Points on a hilly landscape, in no order, each with its height.
From any point a ball takes the steepest step (drop divided by distance) to one of its 2 nearest points. It stops when none of these is lower. Distance is the straight distance between rows; heights are no part of it.
kedi h=66.7: [152  97 122  92 134 163 128 113 169 123  98 131  86 121 130 154 124 114
 117 177 145 108 123 112 103 120 135 177 116 113 129 125 107 143 170 127
 123 159]
zosu h=39.9: [139  62 152 140 164  86 131 132 156 113 109 118  99 138 167 134 114 111
 154 130 137 105 153 146 100  56 148 141 131 110  82 170 129 100 116 133
 119  62]
Soko h=65.0: [150 101 130  86 146 162 122 101 143 137  95 124  92 124 113 147 147 133
 152 166 141 135 129 132 109 126 125 188  92 112 122 145 128 124 166  88
 123 152]
dipon h=38.8: [166 142 115  82 128 133 113 106  73 136 119 116  99 144 129 137 132 159
 166 100 120 122 140 155 146 136 146 112  75 153  86 142 142  86 164 105
 139 123]
nesal h=63.3: [110 134 166 141 159 116 138 155 106 137 128 145 122  87 128 126 154 147
 189 104 116 160 149 154 147 153 112 123 110  89 149 159 129  83 107  42
 103 138]
ralo h=33.3: [135  80 177 159 174  94 137 138 140 125  98 139  97 119 165 130 127  90
 171 149 147 105 175 146 127  55 145 138 139  96 112 176 126 115  95 110
 115  70]
Peti h=58.1: [ 94 122 128 142 124 142 116 140 160 117 134  85 155 135 103 143 134 143
 109 158 149 162 122 136 110 138  67 149 153 103 127 131 143 128 101 105
 131 165]
tozog h=24.6: [142 109 145 160 148  71 147 139  84 125 147 146 120 137 178 122 100  85
 145  96  97  90 125 121 175  89 158  97 131 141 101 136 117 120 146 151
 149  68]
Kenun h=55.9: [105 153 166 106 144 140 111 118 138 147 131 138 114 100 119 117 158 125
 178 130 133 163 135 162 125 123 101 177 106 117 174 138 129 107 144  78
  97 174]
Lefig h=78.3: [108 150 122  81 105 145 118 104 146 139 127 110 121 139 110 124 134 174
 123 148 149 160 116 139  96 149 105 163 109 154 113 122 133 120 168 128
  95 171]
zeti h=31.0: [153 146 102 112 131 152 135 111 109 138 130 152 119 109 108 131 151 116
 139 110 106 116  97 127 169 161 132 130 120 129 174 121 113 131 149 119
 134 139]
Bag h=79.5: [106 145 101  96 121 152 120 103 128 140 136 117 124 142  98 127 155 156
 117 147 143 156  95 141 134 165 101 168 123 108 142 122 129 135 156 113
 124 168]
pesiz h=40.4: [110 149 158 189 122 132 112 171 129 117 153 141 165  95 133 127 131  97
 143  99 122 146 139 169 127 126  71  92 148 108 143 124 138 117  87 108
 127 140]
Bugu h=46.1: [ 60 165 171 170 130 166 149 131 122 139 157 157 147  77 123 122 138  96
 153 138 128 158 136 130 126 180 107 149 106 116 209 150 136 167 109 115
  96 153]
dade h=21.5: [ 77 132 142 149 134 171 133 125 154 126 129 132 142 110 118 139 142  95
  95 176 120 167 120 102 110 168  99 184 149 116 197 117 125 182 115 123
 112 168]
zoma h=49.8: [109 209 101 112 116 146 113 117  82 108 119 143 128 124 106 102 143 145
 137  85 136 148  92 157 168 165 109 143 122 164 192 102 118 142 135 124
 124 145]
Fip h=78.7: [128 132 114 163 121 146 126 157 124 110 138  96 169 105 104 142 155 134
 115 116 140 140  99 147 139 138  74 128 161  80 146 122 130 114  81  96
 148 137]
Leg h=38.0: [174 158 105 142 108 143 103 134 113 107 137 130 151 139 120 144 132 115
 126 100 118  85 102 112 179 129 156  82 157 143 139  72 120 151 128 147
 150 134]
mik h=46.2: [181 125 110 108 127  92 136  96  73 176 143  96 122 172 131 139 112 147
 150 107 116 120 133 103 162 132 170  98  95 145  40 135 144  85 177 133
 162  76]
nel h=49.7: [102 104 176 165 150  70 142 131 107 129 153 163 114 114 193 104 109  80
 155 116 116 106 157 150 142  88 136  93 128 132 126 154 135 115 124 155
 112  79]
depe h=52.0: [103 200 102  99 109 138 101 121 107 125 137 115 146 147 111 106 140 157
 119 105 146 159 102 141 132 142 106 148 113 147 168  98 139 138 133 126
 112 155]
depub h=67.2: [143  87  98 112 148  78 165 112 143 150 123 128 121 141 150 123 124 155
  99 140 138 101 114 100 118  96 166 121 130 133  72 144 126 128 134 178
 140  70]
pof h=30.9: [148  78 126 124 134  83 138 132 164 115 100 133 112 139 172 133  77 109
 112 139 130  95 149 104  95  63 170 124 132 167  72 119 136 132 163 186
 126  77]
Zit h=67.3: [175 121 105  89 111 184  92 129 118  91  90 111 101 132 125 156 130  98
 114 147 138  94 127 105 129 121 171 162 139 153 174  76 118 173 159 135
 136 179]
bazav h=11.1: [146 187 132 136 100 105 124 115  93 155 154 153 144 141 147 123 110  94
 161 108 103 130 128  79 149 122 166  79 144 169 119  81 141 127 157 161
 134  96]
dako h=25.0: [ 87 117 113 155 133 145 155 140 178 116 134 126 163 112 116 139 126 104
  73 166 129 168 122  96  99 162 101 166 168 113 183 129 124 176  88 131
 132 151]
raro h=38.6: [129 162 127 186 124  89 150 158  50 120 161 162 151  89 129 107 141 106
 143  50 111 145 123 128 155 156 129  67 108 135 125 118 109 113 147 120
 160  83]
bapa h=30.8: [153 107  93 109  97 144 115 104 144 133 123  92 137 162  99 149 133 172
  95 151 144 113 104 115 126 145 133 128 130 123  77 112 122 132 132 151
 161 144]
duga h=52.6: [111 105 115 126 126  81 146 122 124 143 159 117 135 135 140 110 131 146
 127 128 116 143 138 128 114 108 121 101 108 117  82 151 129  77 124 144
 125  80]
fuveg h=32.1: [138 133 145 179 133  82 159 147  66 126 162 151 140 116 153 124 116  99
 145  83 112 120 111 129 164 125 135  80 124 131 112 137 108 107 129 139
 155  79]
sidip h=68.6: [124 112 115 111 127 147 139 123 192 133 114 138 123 118 124 131 120 115
  83 171 112 113 138  98 110 136 144 144 143 142 154 112 126 179 142 161
 126 160]
suz h=66.0: [108 124 171 160 170 111 136 157 117 150 135 122 134 101 114 110 141 166
 177 116 112 166 154 136 128 155 111 114 101  61 129 172 127  70  81  35
 118 106]
rorif h=4.7: [117 120 122  91 141 198 108 105 114 106  93 139 119 133 124 135 115  86
 101 172 113 119 152  90 150 152 141 181 147 153 201  84 115 198 164 141
 124 214]
tiruz h=41.6: [159 124 138 118 142 123 108 126  86 136 135 126  98 124 135 121 142 126
 180  84 110 115 137 155 144 116 140 109  86 133 117 144 126  74 166  90
 126  99]
tanas h=78.6: [118 133 114 123 147 159 129 123 101 134 119  95 122 135  99 130 151 154
 135 140 153 151 107 151 147 153  88 164 148  99 154 136 124 127 126  78
 134 170]
vasi h=58.7: [110  94 161 138 162  65 141 139  94 144 160 128 119 101 148 100 131 139
 163  84  95 138 149 137 146 131 119  96  89  99 107 169 106  56 138  91
 129  84]
vapo h=29.9: [170 214  88 115 103 136  98 108  76 143 113 141 142 158  98 113 136 138
 138  98 123 130  94  90 174 148 163  97 140 158 152  74 130 147 142 135
 146 113]
gifak h=41.1: [126  57 124 112 152 121 163 125 184 149 106 112 110 118 119 136 136 173
 107 154 169 100 140 129  92 117 137 137 126 100  68 177 110 133 110 137
 124 103]
noput h=56.8: [155  82 122 125 111 142 126 145 209 116  85  98 114 132 114 149 105 161
  83 170 153 102 142 118  77 112 122 136 154 133  94 109 122 162 143 136
 132 169]
roza h=46.6: [118 118 163 179 102 120 123 162 169 116 146 115 158 116 143 132 125 111
 141 137 118 142 135 156 119 118  94 118 153 103 126 124 149 104  95 119
 126 139]
noko h=53.9: [130 132 120 126  80 119  90 127 172 111 135 108 138 146 126 117 111 150
 127 139 121 138 134 143  90 113 106 112 131 149  85 110 141 115 131 138
 114 158]
mutu h=5.0: [ 85 115 191 160 170 131 160 133 189 145  86 155 125 104 152 117 119  98
 125 198 138 134 165 117 116 105 132 140 164 122 158 175 131 167  67 130
  97 132]
somu h=65.1: [ 86 133 122 129 109 112 142 147 177 126 131 159 157 132 140 120 104 115
  49 158 107 147 154  85 101 139 178 107 150 175 140  96 142 172 100 180
 126 112]
zum h=35.0: [144 145 116 140 131 134 167 114  99 147 151 170 128  95 120 126 159 112
 117 101  92 109 101 110 166 179 151 103 121 137 174 134 112 141 127 139
 149  97]
Bebe h=57.6: [113 133 149 137  89 104 116 132 186 123 145 143 145 131 150 106 114 118
 100 142 113 137 140 119  72 104 125 108 130 157 102 107 144 128 133 157
 105 131]
zema h=63.2: [137 138 132  82 148 170 104 105 107 137  94 122  77 127 110 142 145 136
 157 150 153 138 140 156 126 129 108 205 105 135 159 146 124 115 164  78
 101 172]
Gidil h=50.2: [110 199 119 120  86 106  74 137  86 125 177 121 156 152 117  98 128 180
 158  78 151 172 127 155 128 105 121 103 113 156  91 110 167  92 121 135
 128 130]
tiser h=34.8: [121 156 134 129 136 158 146 119 107 132 127 152 121  95 104 134 148 110
 144 118 113 139 123 140 163 172 110 150 123 133 209 139 114 149 132 104
 121 156]
bani h=31.3: [ 75 150 152 191 105 126 134 165 139 100 174 153 180  98 144 122 121  88
 117  95 135 135 147 141 101 134  90  88 134 121 156 127 148 124  74 146
 126 116]
zukil h=32.7: [158 203  89 139 106 125 122 110  96 151 150 134 170 151  98 130 119 133
 142 100 116 150  95  82 157 142 159  87 139 151 124  65 138 127 135 146
 145  91]
dar h=17.3: [165  88 126 138 138  79 136 127 105 115 140 119 100 139 185 147  95  92
 154 109 118  93 132 109 147  75 162 122 110 146  73 140 129  98 169 145
 146  64]
dukoz h=50.3: [ 75 122 152 160 109  83 138 146 148 123 161 162 156 125 185 106 101  94
 102 129 106 129 167 108 113 107 137  78 155 181 126 120 158 139  99 188
 117  92]
lem h=34.6: [155  96 116  66 113 165 127 104  97 136 109  99 105 144 106 157 132 166
 143 145 164 117 158 148 118 145 145 124  83 129  37 157 150 127 163 128
 131 143]
Siv h=27.4: [ 98 111  94 134 125 145 123 133 163 122 145 110 154 129 106 145 136 122
  73 158 139 155 102  97 123 164 102 154 167  98 166  96 126 158 105 132
 143 155]
zik h=36.2: [128  68 131 139 157 101 167 131 209 125  88 133 119 130 122 124 117 173
  88 162 167 113 145 134  76  98 141 135 158 123  78 169 122 136 110 152
 113 104]
Lif h=36.7: [164 122 110  74 109 138 113 103 110 137 120  98 113 155 111 141 126 156
 160 120 139 115 134 151 120 124 137 129  80 139  69 126 155 101 165 130
 131 134]
gon h=70.7: [119 112 133 105 125 139 146 123 169 138 129 134 139 112 130 137 138 107
 115 159 113 127 111 123 116 122 136 141 124 113 147 131 115 150 121 139
 113 132]
ponep h=7.9: [124 123 114 100 146 186  97 117 100 109  77 115  91 145 126 128 125 103
 120 154 136 121 138 104 150 144 116 203 174 143 205  92 105 178 165 127
 124 205]
mive h=20.1: [127 166 127 127 110 125 124 128 107 150 143 161 143 129 151 124  96  81
 131 120  87 106 149  82 156 137 175  68 134 177 140  75 133 167 128 174
 140 120]
vod h=65.7: [140 103  85  94 139 103 159 105 145 173 140 116 145 138 126 121 142 167
  95 131 132 117 115  97 125 145 151 126 115 114  90 157 111 122 114 156
 151  76]
baf h=50.0: [124 103 121 123 109  75 146 107 117 156 168 104 140 153 124 116 100 163
 128 120 121 132 142 109 130 125 138  93 106 133  34 150 144  87 138 164
 150  79]
tidas h=30.6: [ 83 125 151 151 144 105 157 132 182 154 136 145 142 101 129 119 146 129
 108 156 136 166 136 124  85 126 115 138 124 101 147 180 136 117  66 102
 105  91]
Nali h=39.0: [158  53 121 107 139  98 144 111 111 108 124 105 101 164 171 145  90 126
 134 123 151  69 141 116 110  80 170 135 105 138  20 164 142 108 149 151
 159  58]
zuz h=64.4: [116 121  96 118 111 118 145 115 145 145 159 113 166 131 111 135 139 166
  92 136 132 134 110 110 119 150 112 126 104 105  91 143 124 115 108 152
 149  99]
zesav h=47.3: [126 213 108 127 116 156 100 128  65  95  96 142 131 147 113 100 126 140
 120  91 142 127 111 140 173 153 125 126 150 170 202  71 105 167 126 134
 124 159]
sumin h=57.9: [ 88 105 167 158 138  85 154 125 154 130 135 166 125 118 175 108 101  85
 132 127 109 111 164 120 118  94 139  92 142 153 142 150 133 137 115 176
 102  82]
Rif h=23.2: [ 90 134 123 172 121 131 145 164 151 116 164 131 182  96 139 130 123  84
  98 116 121 137 137 111 113 139 120  91 136 122 175 133 150 147  53 163
 134 103]
Nev h=62.1: [116  97 161 125 164  99 146 133 119 151 150 117 120 121 128 105 138 153
 171 108 102 144 155 150 130 139 133 107  96  79  98 173 119  62 113  55
 113  93]
refam h=35.9: [173  82 116 106 128 114 138 133 157 122 114 130 105 148 162 154 105 131
 111 140 156  76 149 104  88  79 178 134 110 150  37 145 136 132 171 168
 147  67]
seb h=52.7: [104 208 116  94  90 112  70 125  82 126 136 114 128 178 112 100 118 202
 162  95 161 158 124 164 122  96 122 117 114 184  96 110 154 105 125 148
 104 130]
pav h=32.6: [167  98 105  84 112 174 109 105 130 130 117  89 113 158  96 158 133 175
 120 163 159 105 123 141 122 133 133 143 110 114  68 133 135 140 153 137
 135 154]
pur h=56.0: [112  94 151 154 136  77 135 142 157 126 150 126 137 129 154  98 134 131
 142 129 118 145 152 140 103  93 108 113 116 103 108 167 132  89  95 118
 117  80]
gez h=74.4: [ 85 155 132  88 110 111 121 109 131 157 173 135 129 110 129  97 146 160
 146 118 133 171 134 134  93 143 124 140  85 117 122 146 137  92 146 105
  95 128]
nok h=80.0: [122 152 108 162 119 159 112 163 105  93 125 101 167 137 111 145 141 127
 102 112 138 137 101 145 156 152  90 128 175 109 162  97 114 134  92 115
 142 174]
digi h=40.8: [ 85 112 147 152 121  96 149 138 183 121 125 159 135 125 169 104  82  93
  81 137  95 124 187 121  94 108 168  74 147 193 129 116 152 168 115 197
 113 125]
Bal h=42.1: [136  99 171 158 144 101 115 139 116 131 145 151 114 106 168 118 124  78
 175 106 113 114 155 160 127  90 133 105 112 109 124 147 134 107 134 110
 112  97]
daro h=34.0: [140 103 178 166 163 123 147 151 131 132 129 147 122 104 148 136 133  86
 177 137 112 112 152 143 153 110 122 115 131  98 145 155 112 120  98 101
 112 116]
bive h=21.7: [ 75 136 178 168 161 119 147 128 210 141 122 156 131 101 139  98 131 116
 127 183 149 169 147 111  73 110 126 149 145 112 155 167 141 146  76 116
  91 115]
baviv h=51.9: [100 152 167 141 138 149 134 115 137 152 148 155 122  96 128 115 143 102
 153 151 121 164 130 140 128 146 104 148 120 107 186 151 134 124 113  96
  98 157]
dipa h=47.1: [126 186 135 131  95 102 100 141  90 127 156 140 160 132 128 111 134 138
 151  84 128 153 111 147 134 120 126  90 123 148 122  86 146  97 135 135
 122 120]
sipi h=11.2: [113 123 115 110 158 178  91 115 105 116  65  92  85 172 119 125 113 126
 121 159 162 149 125 132 136 123  93 230 195 150 183  96 110 154 170 100
 113 198]
Loga h=10.7: [169 127 143 137 128 101 104 119  72 121 139 134 101 146 171 142 105  89
 176  93 115  98 130 121 152 100 156 105 106 160  93 118 137  98 170 135
 139  91]
fodus h=36.3: [ 74 124 138 143 122 108 153 125 156 145 156 164 147 102 141 112 140 111
 113 124 114 163 115 125  96 137 124 129 105 117 156 167 125 119  98 135
 104  84]
gumol h=44.4: [142 166 116 135 128 177 111 139  71  86  90 137 120 124 104 118 133 109
 131  89 130 104 123 135 187 163 119 113 156 162 200  86  94 182 127 141
 135 185]
fili h=58.0: [144 162 115  91 104 141  82 125 117 117 106  97 112 170 110 128 119 166
 148 113 150 122 111 151 139  95 116 130 121 144 110  95 140 121 147 142
 118 167]
Gid h=39.6: [ 87 165 150 153 139 182 146 114  89 128 134 172 124  94 113 128 131  95
 139 135 116 147 138 124 156 205 100 149 128 138 222 141 118 172 117 120
 114 176]
Nuki h=67.1: [110 119 119 122 115 128 125 133 188 113 119 143 146 134 130 132 118 111
  65 171 110 139 126  79  99 142 165 121 147 160 142  70 132 179 126 164
 129 164]
zuve h=54.8: [125  91 157 142 126 105 126 142 155 141 159 108 136 136 141 118 119 157
 148 132 118 150 152 161 111 115  93 105 131  92  64 160 150  76 101 103
 124 105]
bepe h=69.3: [123  92 121 137 138  74 163 122 156 137 135 131 131 140 162 112 121 131
 100 116 121 111 122 131 126  88 148 115 153 123 102 151 125 119 111 177
 126  66]
Geve h=21.6: [131 106 197 179 183 118 148 156 154 137 104 136  98 115 157 133 131  97
 179 170 124 109 153 131 138  77 144 130 146  95 131 176 125 132  64  95
 123 101]
Sil h=53.6: [ 70 189 101  90  97 150  84 123 102 116 138 109 140 174  96 103 128 187
 113 113 168 176  99 149 119 135  87 160 120 165 139 104 145 137 115 134
 113 160]
rakis h=54.5: [141 102 153 164 164  65 142 158  79 122 138 148 127 106 145 113 127 112
 160  69  88 122 144 141 164 130 127  91 114 106  97 150  99  81 136  87
 128  87]
Pelag h=72.6: [105 132 130  94 133 123 130 108 149 157 146 141 127 106 116 115 150 131
 129 146 115 150 112 131 121 150 118 147  95 110 145 148 118 117 138 110
 114 133]
zisor h=70.5: [150 122 149 147 146 145 122 128 132 128 114 130 126 112 120 144 142  98
 151 126 127 113 122 144 147 124 113 140 141  98 166 133 108 133 124  91
 117 157]
Duf h=71.6: [117  92 126 126 157  56 169 116 108 126 136 152 113 137 161  99 124 116
 126 114 114 122 127 119 146  91 159 108 120 128 125 161 118 111 124 152
 120  50]
gogor h=3.0: [171 171 112 137 121 102 117 116  70 142 152 140 134 140 148 125 119  99
 174  83 113 129 116 115 166 116 148  88 117 158  99  90 127 105 172 142
 149 104]
tevu h=76.4: [ 84 153 152  90 102 126 110 113 141 162 161 142 125 131 118 101 142 182
 139 137 158 179 131 149  64 154 108 142  88 145  94 130 153 109 161 130
  97 161]
kigel h=9.8: [105 134 142 113 139 169 116 129 146 107 103 137 122 123 133 133 104  90
 110 180 116 145 147 105 124 139 122 167 155 142 186 103 128 175 149 131
 105 213]
tela h=43.4: [119 173 122 160 103 102 132 154  88 118 166 144 163 110 122 123 145 120
 151  68 119 150 116 131 136 145 116  76 110 133 133 115 126  92 121 125
 140 100]
nufu h=60.3: [ 87 120 138 172 144 143 136 146 164 142 140 101 146 112 105 137 150 132
 123 180 143 151 107 128 115 131  93 149 159  76 137 150 132 123  82  78
 142 136]
Tal h=32.0: [110 107 145 126 124 117 139 154 193 112 110 156 123 123 161 126  95  94
  71 169  97 114 183 102  99 106 169 106 139 184 122  94 134 183 127 173
 113 150]
vefi h=60.9: [110 121 111 120  94 108 147 142 201 125 137 122 151 128 122 125 124 149
  80 158 140 139 109 112  72 130 114 128 139 121 100 123 138 130 108 146
 124 127]
zar h=29.1: [132 112  81 109 106 156 118 121 149 124 136 109 147 141 104 134 138 155
  81 151 141 124  97 106 137 151 111 147 147 106 131 106 110 141 128 130
 144 145]
Fos h=42.2: [118 139 123 137 150 107 167 125  94 135 160 153 145  77  93 116 172 137
 130  72  96 157 109 131 149 180 132 119  80  97 167 160 107 101 114  89
 143  84]
ziles h=71.2: [129  97 120 124 145 145 151 118 141 145 116 162 128 113 134 139 148 108
  99 154 114 100 122 102 140 142 146 140 132 118 183 145 104 168 108 150
 125 123]
sudup h=41.3: [184 151 121 143 115 157 113 146  87  86 100 140 131 125 109 142 128 105
 125  98 118  90 121 140 180 148 134  97 172 132 160  77 110 173 125 148
 144 157]
Lig h=68.3: [150  99 129 112 160 172 126 113 144 134  98 136  91 112 131 153 132  90
 125 179 126 108 115 113 131 124 131 178 142 108 173 146 110 151 156  99
 125 152]
Vata h=16.2: [ 96 129 141 147 148 179 147 137 134 130 121 124 132 116 128 148 119  78
 129 167 109 132 146 108 150 169 116 162 171 120 206 119 126 186 119 124
 115 192]
Zuze h=50.1: [144  64 165 123 145 122 135 131 182 141 113 123  89 131 126 134 112 142
 141 170 147 118 155 141  70  95 119 144 120 105  61 166 134 115 129 110
 117 115]
motez h=38.9: [134 134 100 140 140  99 173 127  85 141 154 150 146 104 118 127 161 124
 119  84  93 124 107 117 163 155 147 104 103 118 145 152 106 108 115 121
 166  63]
geg h=20.7: [114 106 177 159 159 133 161 147 212 134  75 133 105 112 137 124 106 116
 119 201 150 138 152 124  89  92 130 157 170 113 141 159 138 145 109 114
 106 141]
Kozen h=63.0: [144 153 101  99 147 167  99 114  83 111  74 107  73 156 114 134 135 144
 136 113 155 112 102 166 160 122 100 186 136 156 174 120 116 146 153 100
 117 181]
vuke h=69.7: [152  94 105 108 143 164 137 102 122 129 109 150 105 111 125 153 144  93
 107 142 114  92 117 103 161 153 148 170 135 110 193 138  90 166 140 126
 141 152]
leko h=29.3: [132  72 151 149 143 125 149 142 221 129  77 133 100 115 129 134 104 136
  92 181 153 119 151 127  88  87 142 145 158 121 100 148 134 150 119 126
 105 132]
dadat h=55.5: [116 197 112  87  85 151  70 114 102 119 104  89 128 183 106 101 107 198
 145 128 179 132 125 169 120  98 118 130 121 168  85 104 145 136 133 155
 114 161]
zoka h=59.7: [148 157 117  72 122 160  98 108  92 124 100 111  98 159 112 142 135 169
 147 120 155 123 122 162 137 115 113 155 106 140 121 129 138 112 159 105
 122 172]
nabos h=66.5: [157 145 111 102 109 170  80 129 106 102  89 105 109 156 112 139 126 123
 133 125 138 102 121 134 150 117 139 163 152 147 166  79 121 156 147 122
 129 187]
zefaf h=64.9: [142 160 119 119 128 159 108 125 100 106 101 116 110 129 119 130 135 130
 151 109 137 117 110 168 158 119 106 141 139 143 166 104 124 130 142 119
 119 164]
Zevos h=75.9: [144 127 119 147 129 133 145 141  95 129 146 102 157 125  98 134 146 180
 133  91 121 126 124 162 150 149  89  98 113  78  93 148 124  89 100  90
 155 130]
kaluz h=77.5: [137 112 111 141 131 156 128 134 110 133 124  87 154 125  83 142 151 168
 123 108 141 125 101 152 155 150  78 134 141  84 128 147 122 107 103  82
 155 160]
sak h=70.6: [175  86 133 116 141 149 117 148 150 108  96 132 105 118 155 161 109  74
 126 153 128  75 145 118 105  77 166 147 142 139 119 129 134 146 140 149
 141 129]
kos h=27.5: [124 180 103 123 117 135 129 115 111 127 147 149 148 125 121 127 146 120
 122 117 113 139  88 110 146 159 137 117 117 131 166 101 122 127 129 133
 133 129]
gor h=47.9: [154 108 123 112 109 105 141  99  88 165 142 101 114 170 116 138  92 163
 146 131 140 126 146  98 134 121 161  93  94 136   4 131 151 103 162 158
 150  81]
gagak h=62.8: [114  99 108 132 109 102 147 126 170 132 149  97 146 134 118 126 124 165
  77 154 146 129 122 133  82 130 114 111 131 100  74 159 141 118  91 135
 146 106]
vurak h=49.4: [182 114 147 164 161  96 149 139  67 127 129 150 103 101 122 125 149 116
 157  66  89 103 125 146 178 144 138  96 100 112 120 152  91 104 154  96
 153  92]
Zokil h=55.1: [ 73 173  89 106 117 152  90 118 114  99 112  82 132 177  97 104 133 174
 104 129 166 167 100 128 125 152  73 180 151 139 157  92 123 145 134 125
 117 176]
nufum h=22.6: [ 98 169 109 143 101 146 153 143 110 119 160 148 176 108 128 133 123 104
 118 102 117 134 109  93 145 175 141  99 114 146 181 109 130 145  93 149
 142 117]
gav h=35.3: [175 160  97 127 110 124 120 105 117 143 140 122 150 151 125 134 127 126
 128 104 107 112 105  87 148 125 161  93 138 140 119  86 121 131 136 151
 155 107]
duba h=44.2: [109 162 105 115 130 131 144 119  97 138 162 140 141  98 103 112 165 150
 127  77 118 166 105 134 142 178 119 125  78 126 168 142 133  93 130  92
 128 116]
gedit h=61.3: [124 141 124  84 132 170  83 107 106 114  92 101  87 156 109 121 114 154
 146 146 159 137 125 176 126 114  98 192 130 145 146 120 129 137 168  99
 111 196]
botor h=41.2: [179  78 103 112 140 104 153 114 103 138 132 104 118 154 152 153 124 142
 129 111 138  74 129 117 124 109 168 125 120 113  44 151 120 107 134 146
 166  78]
vot h=17.4: [ 97 160 103 143 110 119 144 146 124 115 172 137 187 111 138 131 128 102
  84 108 114 146 112 100 112 139 128 100 116 137 156 128 150 121  87 154
 140  85]
kas h=81.0: [153 129 103 142 114 160  98 135 106 103 107  91 139 156  99 142 140 146
 112 115 140 107  93 142 163 134 105 146 179 107 141  82 118 141 112 124
 154 173]
nef h=41.0: [ 80 159 120 138 124 129 144 122 115 139 172 151 156  97 123 119 153 117
 121 113 112 168 105 118 123 166 116 132  95 110 175 151 129 125 107 118
 118 118]
Deg h=72.4: [154 120 136 127 121 133 121 132 129 130 131 117 130 128 127 144 141 124
 139 112 115 109 115 143 150 122 116 123 121 106 128 129 110 119 132 119
 148 150]
gogub h=45.4: [142  79 147 135 127 103 129 135 192 115 110 135 107 133 156 132 112 120
 131 152 126 108 147 137  83  78 139 130 133 125  71 147 137 108 121 144
 110 104]
fati h=74.0: [174 121 126 133 126 126 121 143 102 122 132  93 133 132 124 143 133 150
 155  89 120 110 116 164 149 124 116 111 131  95  96 132 124  89 120 115
 131 121]
deles h=58.9: [119  94 119 125 115 136 128 131 194 127 115 109 124 144 102 132 114 161
  65 175 148 130 117 111  78 134 104 141 144 110  97 118 121 144 138 137
 132 164]
fezog h=26.6: [153 189 105 117 108 141 124 106  97 132 126 161 138 140 124 124 128 108
 130 120 106 115 124  84 173 159 174  81 134 166 167  73 135 162 131 159
 149 114]
bav h=67.6: [125 160 150 150 115 153 118 148 114 120 124 134 137 115 127 132 119 102
 142 123 118 115 115 154 147 135 109 116 148 125 174 109 127 143 124 130
 115 172]
Tuga h=50.8: [132 114 149 137 105 125 104 127 169 123 142 107 129 126 129 119 123 133
 146 145 125 140 132 166 100 104  92 113 136 106  88 128 149  97 116 121
 110 148]
pobon h=43.0: [169  84 109 112 136 100 148 118  84 148 148 110 121 158 127 125 137 170
 133  97 112  98 113 122 150 136 152  98 101 106  66 162 114  98 140 141
 180  84]
nezaf h=68.2: [190 118 102  96 114 172  79 124 124 103 100 108 105 145 124 161 129 108
 128 128 147  80 123 116 110 121 161 147 130 142 113 103 137 153 164 140
 151 148]
vuzir h=44.6: [185 135  94 106 123 119 143  96  77 157 134 104 123 161 111 140 142 169
 147  93 120 112 102 121 165 152 156 100  97 135  81 120 125  92 157 123
 171  88]
boni h=59.4: [115 157 161 137 150 134 119 141 100 136 124 138 114 116 112 113 151 154
 186 101 139 168 144 183 140 142 101 163 109 101 170 150 132  97 133  46
 106 160]
Zev h=61.8: [101 142 128 130 128  95 150 131 182 134 134 162 145 111 153 116 114 107
  90 145 105 138 135 104  88 115 143 116 137 162 140 121 140 148 118 172
 104 107]
Nomoz h=69.2: [185  83 123 101 112 175  87 151 141  88  79 115 109 131 153 178 115  95
 106 142 133  66 144 109 106 101 163 158 148 131 123 109 141 171 151 138
 140 151]
zup h=54.0: [158  81 138 116 121 138 125 138 190 117 100 113 102 130 123 163 101 158
 112 172 155 106 141 136  75 107 131 143 114 120  60 140 133 131 148 141
 126 148]
vin h=23.4: [140 109 139 135 122 101 129 131 175 106 109 150 123 123 162 131  89  94
  97 147 110 108 157  96 101  78 176 103 141 185 102 110 139 146 148 184
 122 112]
zisa h=45.3: [171 111 137 129 158 106 135 132  80 127 119 153  97  89 123 130 153 108
 176  78 113 115 137 163 157 131 142 113  89 106 137 153 102  88 152  77
 119 110]
mavir h=56.4: [ 96 139 109 118 118 150 108 126 143 105 118  81 138 152  92 126 136 157
  91 152 163 169 111 123 113 162  74 167 170 115 127 101 127 146 117 127
 138 182]

Call two points neighbours if one is among the 2 nearest of the other. Go from one point of each pair to the other, from neighbour to neighbour, staying as low as possible. Name the highest point that can't be avoided.
mutu / vin => pur
Geve / mutu => Zuze
Geve / gogor => suz
gogor / rorif => gedit
mutu / vot => duba

For each start below, name the point where the ball stops.
duga => vin
sidip => vot
Peti => gogor
Nev => rorif
bepe => Geve
nesal => vot
dadat => gogor
